Each row is a point on a tangle of strands that fork, close into loops and nearly touch. The rows are in no order.
In the rows, 128 means zero.
Two points are linked if the straight distance between their rows is under 85. Some points are linked to none.
K469: 162 149 124 154 149 108 112 144 91 127 103 167 146 122 126 116 142 139 114 161 148 104
K619: 154 155 155 123 168 144 112 139 96 109 130 119 153 141 107 85 145 98 90 159 152 141
K855: 88 127 169 106 123 156 159 105 166 116 159 125 141 155 120 88 145 82 103 89 142 103
K792: 134 172 120 132 167 116 117 140 113 126 107 108 141 148 123 174 98 129 99 165 140 141
K127: 153 168 142 118 123 120 173 110 147 118 103 175 146 146 129 116 110 136 105 140 159 96
K358: 160 111 100 103 70 123 134 120 152 108 127 135 108 109 122 134 116 120 142 120 74 104
K639: 106 111 129 117 137 171 134 171 146 83 163 135 136 143 145 96 141 66 124 169 136 141
K158: 147 157 109 158 160 113 152 143 102 147 93 165 154 140 132 117 117 134 130 162 169 118
K732: 156 161 139 140 168 122 92 134 78 119 115 138 156 134 125 127 157 126 101 175 160 132
K657: 108 130 143 121 145 119 133 137 139 103 146 80 137 149 126 120 115 95 120 159 85 188
K80: 93 139 138 101 180 128 140 117 123 114 135 88 119 126 90 129 99 80 120 115 132 160
K307: 122 165 146 137 135 100 64 131 98 123 143 111 112 129 136 166 168 160 124 141 163 126
K644: 111 104 130 115 147 140 158 156 154 111 163 117 148 137 134 115 122 80 110 150 82 172
K199: 129 84 142 98 123 131 146 112 111 148 122 150 130 82 110 125 144 119 125 65 115 125
K638: 108 136 126 120 102 110 90 130 140 133 125 108 105 105 152 215 113 151 124 129 153 136
K170: 177 150 98 109 94 112 167 79 144 146 108 107 117 158 113 144 112 141 146 70 102 95
K795: 115 106 149 117 131 153 118 159 150 96 147 139 145 135 155 142 143 146 114 198 134 155
K233: 121 97 142 116 117 116 156 87 137 122 119 164 132 104 147 93 123 145 120 146 132 137
K791: 161 151 101 146 111 96 140 81 142 140 100 166 122 134 110 105 128 141 154 92 118 82
K503: 135 156 112 162 134 96 163 106 137 158 98 188 158 139 127 115 149 132 147 102 170 68
K316: 152 142 72 174 146 87 123 131 98 152 89 153 142 134 121 99 135 138 167 138 127 112
K693: 125 120 136 133 150 107 113 98 82 120 118 137 118 101 127 99 134 133 127 155 136 144
K547: 110 156 139 118 130 115 104 119 154 100 130 77 128 149 130 158 104 106 113 164 103 178
K440: 104 117 144 119 147 169 108 174 152 82 171 117 141 155 139 127 155 98 128 183 128 168
K990: 114 116 154 79 109 136 183 110 166 126 153 142 151 131 124 152 135 94 90 88 111 113
K105: 120 98 146 128 100 142 100 153 142 100 151 155 124 118 159 131 164 166 139 174 132 129
K701: 126 98 95 138 118 145 99 139 151 148 136 83 108 143 140 163 115 183 163 131 103 157
K778: 148 122 136 120 77 130 167 85 141 159 101 151 128 124 145 152 126 156 153 57 144 105
K6: 108 120 169 134 145 163 129 123 159 151 143 112 155 150 97 116 132 116 104 64 87 129
K821: 145 147 146 124 149 127 134 161 143 102 120 125 140 152 110 117 97 148 128 158 77 161
K584: 116 124 153 116 162 128 154 103 161 122 124 133 151 153 121 97 111 148 121 140 105 172
K568: 139 118 105 135 133 122 155 138 96 146 93 134 116 95 141 160 82 145 157 137 154 155
K284: 103 94 166 116 148 171 138 105 137 165 131 124 161 132 116 137 141 117 87 73 124 137
K386: 131 105 139 117 149 119 154 106 104 159 107 156 143 97 120 132 121 143 113 92 132 128
K400: 123 149 111 144 120 98 77 122 131 153 142 76 101 152 133 164 138 184 139 112 118 133
K327: 111 123 142 139 181 154 139 99 157 164 108 140 159 155 109 147 108 161 133 91 127 152
K11: 136 148 146 155 129 130 105 156 99 137 125 131 130 144 164 140 133 185 122 173 173 132
K407: 99 114 166 118 153 147 151 102 133 141 143 133 142 120 111 94 138 111 88 91 139 119
K463: 152 160 80 201 121 130 117 174 107 172 117 128 119 140 131 117 125 141 172 139 141 116
K75: 112 79 124 101 129 123 139 131 95 128 131 112 121 80 135 150 124 100 131 132 114 166
K559: 121 119 129 136 130 138 68 165 121 119 169 98 98 131 104 115 165 154 137 116 106 118
K891: 149 115 104 130 95 158 108 159 184 138 144 118 117 159 126 134 124 184 128 121 95 103
K357: 99 99 141 112 119 135 160 134 113 113 147 135 122 104 133 74 136 78 118 114 143 111
K658: 150 130 145 98 91 109 166 118 129 120 128 151 129 103 132 138 120 117 91 114 118 84
K972: 106 112 161 104 104 156 159 70 182 137 127 147 152 145 141 170 128 138 112 100 136 113
K877: 141 167 81 191 131 95 95 162 94 163 112 110 129 149 139 153 141 154 162 143 147 107
K984: 169 146 74 177 142 117 91 129 121 147 97 134 137 155 112 93 136 147 142 147 109 108
K607: 83 108 146 125 124 122 95 172 121 109 188 116 106 116 145 147 182 143 145 138 135 138
K346: 130 110 130 115 154 123 166 121 114 144 102 136 142 110 135 143 88 147 117 139 139 158
K712: 151 122 116 140 137 104 99 149 68 148 120 100 114 87 117 151 127 119 112 115 106 119
K697: 134 122 129 120 103 115 128 72 137 116 136 137 103 109 102 75 144 108 137 88 101 102
K293: 155 127 83 145 150 91 141 120 82 174 85 134 132 109 119 139 117 138 161 91 119 136
K112: 98 118 130 113 131 110 84 149 138 111 182 98 93 136 117 133 174 168 163 116 111 148
K545: 160 86 115 95 108 126 146 121 120 140 98 156 120 91 112 129 123 141 149 75 97 136
K399: 142 103 117 129 80 115 151 92 148 121 109 154 118 110 152 96 110 153 153 138 110 128
K58: 132 110 106 128 95 156 93 141 137 96 150 117 94 120 110 72 144 95 144 130 100 104
K96: 146 112 133 113 109 128 136 147 119 116 124 159 126 88 128 133 113 130 102 143 114 101
K371: 169 146 140 140 103 117 97 121 102 107 126 143 119 112 119 77 162 118 110 140 120 94
K927: 96 157 140 115 111 123 93 114 146 115 137 84 122 131 144 167 115 88 80 154 146 153
K374: 161 139 108 162 103 143 96 170 140 143 126 135 110 141 129 126 122 186 141 126 114 93
K592: 103 134 145 114 165 110 140 93 146 133 122 94 137 143 103 151 100 129 141 98 89 187
K576: 116 120 146 128 129 138 88 128 78 100 140 116 110 108 133 88 154 108 135 166 155 140
K167: 155 120 107 144 63 136 122 121 162 115 117 137 107 133 152 105 111 160 153 152 104 115
K837: 146 124 85 159 129 163 105 144 143 169 125 90 115 165 133 139 102 183 141 130 124 142
K409: 121 77 121 112 98 125 155 124 134 119 146 156 130 87 159 117 141 89 127 133 101 136
K502: 118 156 94 139 173 81 135 104 94 145 90 144 138 122 123 163 109 119 140 149 162 132
K184: 151 147 120 163 106 146 174 145 125 149 110 166 115 103 145 114 90 128 145 139 164 121
K698: 130 145 78 161 157 65 130 108 78 163 88 136 141 121 124 140 130 125 163 128 137 122
K717: 91 120 165 131 157 129 134 127 143 124 146 107 132 135 94 123 125 128 159 79 75 169
K558: 79 94 151 129 148 156 148 127 175 123 160 119 141 147 109 106 136 101 158 78 82 162
K721: 83 154 121 112 122 141 104 142 151 84 138 66 115 164 141 128 106 54 135 148 162 154
K670: 128 153 131 141 167 119 151 100 150 147 104 191 165 142 109 128 141 136 117 104 159 84
K510: 147 121 128 103 73 108 167 67 138 139 120 123 117 133 139 152 132 148 155 69 104 104
K709: 136 111 143 122 105 161 179 106 143 172 96 161 143 123 144 150 119 153 139 69 169 129
K397: 138 141 153 142 129 141 58 146 72 110 148 97 116 123 126 102 182 126 145 138 172 125
K350: 134 122 131 132 119 112 128 67 134 141 119 165 120 109 107 110 149 137 135 70 118 91
K103: 106 130 154 121 126 148 81 169 81 103 156 84 118 140 146 109 167 116 154 133 195 120
K645: 181 129 64 148 134 128 141 145 108 177 82 134 130 132 108 126 106 135 165 92 109 134
K295: 110 114 162 115 138 147 162 90 182 134 129 149 155 150 127 117 119 144 105 110 116 138
K740: 175 161 116 151 86 106 149 133 122 134 104 159 122 123 143 116 112 141 126 130 134 77
K395: 101 97 129 120 134 141 138 164 124 124 163 103 142 121 161 155 132 89 96 169 109 162
K621: 93 135 134 128 94 105 81 106 107 125 141 78 101 104 159 157 134 102 106 144 147 140
K793: 156 143 143 152 107 128 92 175 122 131 138 148 120 134 139 131 157 197 126 136 135 91
K71: 114 150 111 127 200 109 156 108 119 157 98 145 153 140 101 162 99 130 135 113 151 148
K41: 125 104 125 126 108 129 121 121 113 107 138 130 100 96 117 62 138 95 140 117 111 114
K267: 83 122 130 125 124 137 108 169 88 103 147 75 116 136 160 114 136 89 135 151 180 119
K938: 157 142 93 165 152 139 68 126 129 151 125 107 128 172 116 112 147 174 121 145 117 122
K742: 133 158 164 91 125 127 164 118 148 96 146 134 138 136 103 109 136 85 78 122 127 88
K995: 153 158 166 107 140 143 141 134 138 99 138 131 152 151 101 71 138 94 84 134 124 125
K826: 75 134 122 105 149 129 144 127 132 101 135 68 118 143 127 118 95 55 135 133 151 161
K636: 111 135 167 119 155 136 138 113 146 104 144 116 144 159 106 64 138 116 137 118 98 175
K365: 127 128 135 145 134 125 132 78 134 161 110 178 150 117 116 149 153 137 117 72 147 71
K966: 105 119 135 141 104 109 81 130 96 131 157 81 105 116 152 148 151 141 122 145 118 140
K718: 135 102 129 128 108 138 102 182 118 122 142 140 113 95 129 154 131 160 120 140 104 100
K739: 125 112 117 123 124 139 102 151 165 142 168 104 119 165 126 118 152 197 125 120 95 134
K806: 143 175 127 136 175 113 127 138 129 115 104 120 137 163 105 140 87 139 135 157 109 165
K524: 133 146 97 171 146 95 157 126 109 162 91 178 153 129 126 94 134 130 163 128 164 102
K686: 101 157 149 108 144 151 88 138 122 85 146 79 119 146 119 140 133 86 121 165 163 157
K414: 99 106 131 123 128 143 138 175 92 108 145 103 123 115 145 88 124 79 122 141 154 110
K379: 118 141 133 147 156 163 147 97 173 160 103 176 160 157 113 148 112 150 127 90 153 104
K398: 86 107 130 111 115 116 101 133 149 113 149 101 110 101 155 212 134 117 127 154 142 153
K560: 149 147 141 108 83 117 166 105 146 95 117 161 123 128 152 127 116 140 125 164 148 98
K268: 125 87 148 93 99 140 185 102 158 148 116 160 159 115 151 150 128 139 116 88 135 133
K303: 171 132 74 159 130 127 102 158 99 170 100 104 122 132 119 150 106 155 145 113 103 127
K274: 131 164 114 163 126 93 78 138 102 149 121 113 108 137 145 176 136 169 142 136 149 115
K34: 171 139 100 126 81 146 104 130 163 119 133 110 113 153 120 128 118 146 109 136 84 84
K827: 70 117 138 117 120 126 101 153 132 109 180 92 106 118 155 178 158 100 126 143 153 144
K179: 141 148 147 125 180 122 139 120 119 123 119 164 146 123 92 101 137 112 85 125 141 105
K979: 156 169 138 126 154 134 161 139 161 117 102 168 151 163 105 107 96 143 119 136 123 124
K508: 149 149 109 181 116 135 143 167 96 165 112 141 115 114 148 131 101 144 148 150 160 123
K871: 109 91 109 127 106 144 153 146 142 99 167 163 119 102 168 113 149 53 128 147 123 124
K54: 110 117 131 102 112 146 161 129 159 78 161 160 129 130 147 96 149 54 120 158 137 123
K834: 114 139 135 112 198 121 142 114 116 135 121 130 139 121 85 145 105 113 108 114 127 148
K603: 83 81 139 101 162 156 168 127 156 135 154 117 150 129 120 123 131 82 130 93 113 173
K533: 139 102 122 136 83 142 90 129 150 102 138 143 111 126 144 107 150 161 147 165 99 123
K580: 126 115 144 136 106 143 86 179 112 109 161 130 106 104 120 114 161 132 119 134 114 94
K704: 160 132 103 154 137 109 112 167 79 152 105 131 129 98 127 162 112 148 126 128 120 106
K700: 183 142 91 111 89 127 137 101 154 125 112 117 112 142 109 127 102 130 127 114 88 92
K491: 112 104 141 129 120 124 117 149 102 130 148 106 133 111 161 146 133 134 93 170 122 141
K789: 105 161 155 116 145 132 70 135 109 99 149 104 108 127 121 167 153 121 118 154 178 136
K282: 123 147 119 122 134 115 112 131 109 135 111 110 119 112 141 207 90 132 107 152 148 140
K688: 136 153 83 164 145 127 81 121 135 167 124 80 118 180 129 147 125 178 137 131 130 134
K139: 132 94 115 94 74 118 152 112 141 108 146 145 113 93 131 125 142 83 141 103 85 111
K663: 144 142 131 129 90 137 198 116 154 133 112 167 113 107 143 126 89 129 155 119 168 114
K61: 126 128 128 122 164 105 126 130 70 138 120 106 117 82 103 146 119 93 104 114 135 126
K695: 99 130 158 111 142 154 159 130 153 106 153 118 149 169 123 50 137 84 123 113 130 142
K854: 96 122 147 116 146 135 127 119 96 107 142 97 126 128 142 91 134 84 115 167 156 164
K562: 114 105 141 102 169 138 163 108 155 148 107 116 156 141 116 162 98 149 140 96 118 189
K132: 131 147 110 149 139 99 72 95 84 119 112 118 103 114 127 135 137 139 145 159 135 140
K975: 158 102 97 129 116 143 101 125 130 133 121 116 112 115 105 102 117 131 125 126 73 128
K387: 143 134 140 113 140 146 150 152 165 96 114 153 145 144 121 121 92 142 116 171 117 142
K539: 140 119 139 125 91 144 147 140 158 102 119 169 123 115 160 125 106 151 132 180 150 117
K215: 122 130 154 86 94 99 179 86 130 119 152 129 130 119 132 159 144 111 111 98 118 88
K675: 157 94 115 111 113 134 172 142 110 150 82 153 120 94 132 142 102 149 166 96 139 158

A fork is a point with three links, a tip a point with one. Leave the first point through the second and follow the links. Name the first fork or tip that comes.
K268; K972 -> K6
K638; K398 -> K990
K398; K638 -> K539
K307; K789 -> K698
K502; K71 -> K274
K871; K54 -> K233

A piece is all that can be reached along the links. How many separate loops has the piece of each point below (a circle has one, a figure eight two, a Y none), and how many tips (points with one link)?
K71 -> loops 1, tips 9
K560 -> loops 0, tips 2
K167 -> loops 0, tips 4
K547 -> loops 1, tips 0
K545 -> loops 1, tips 0
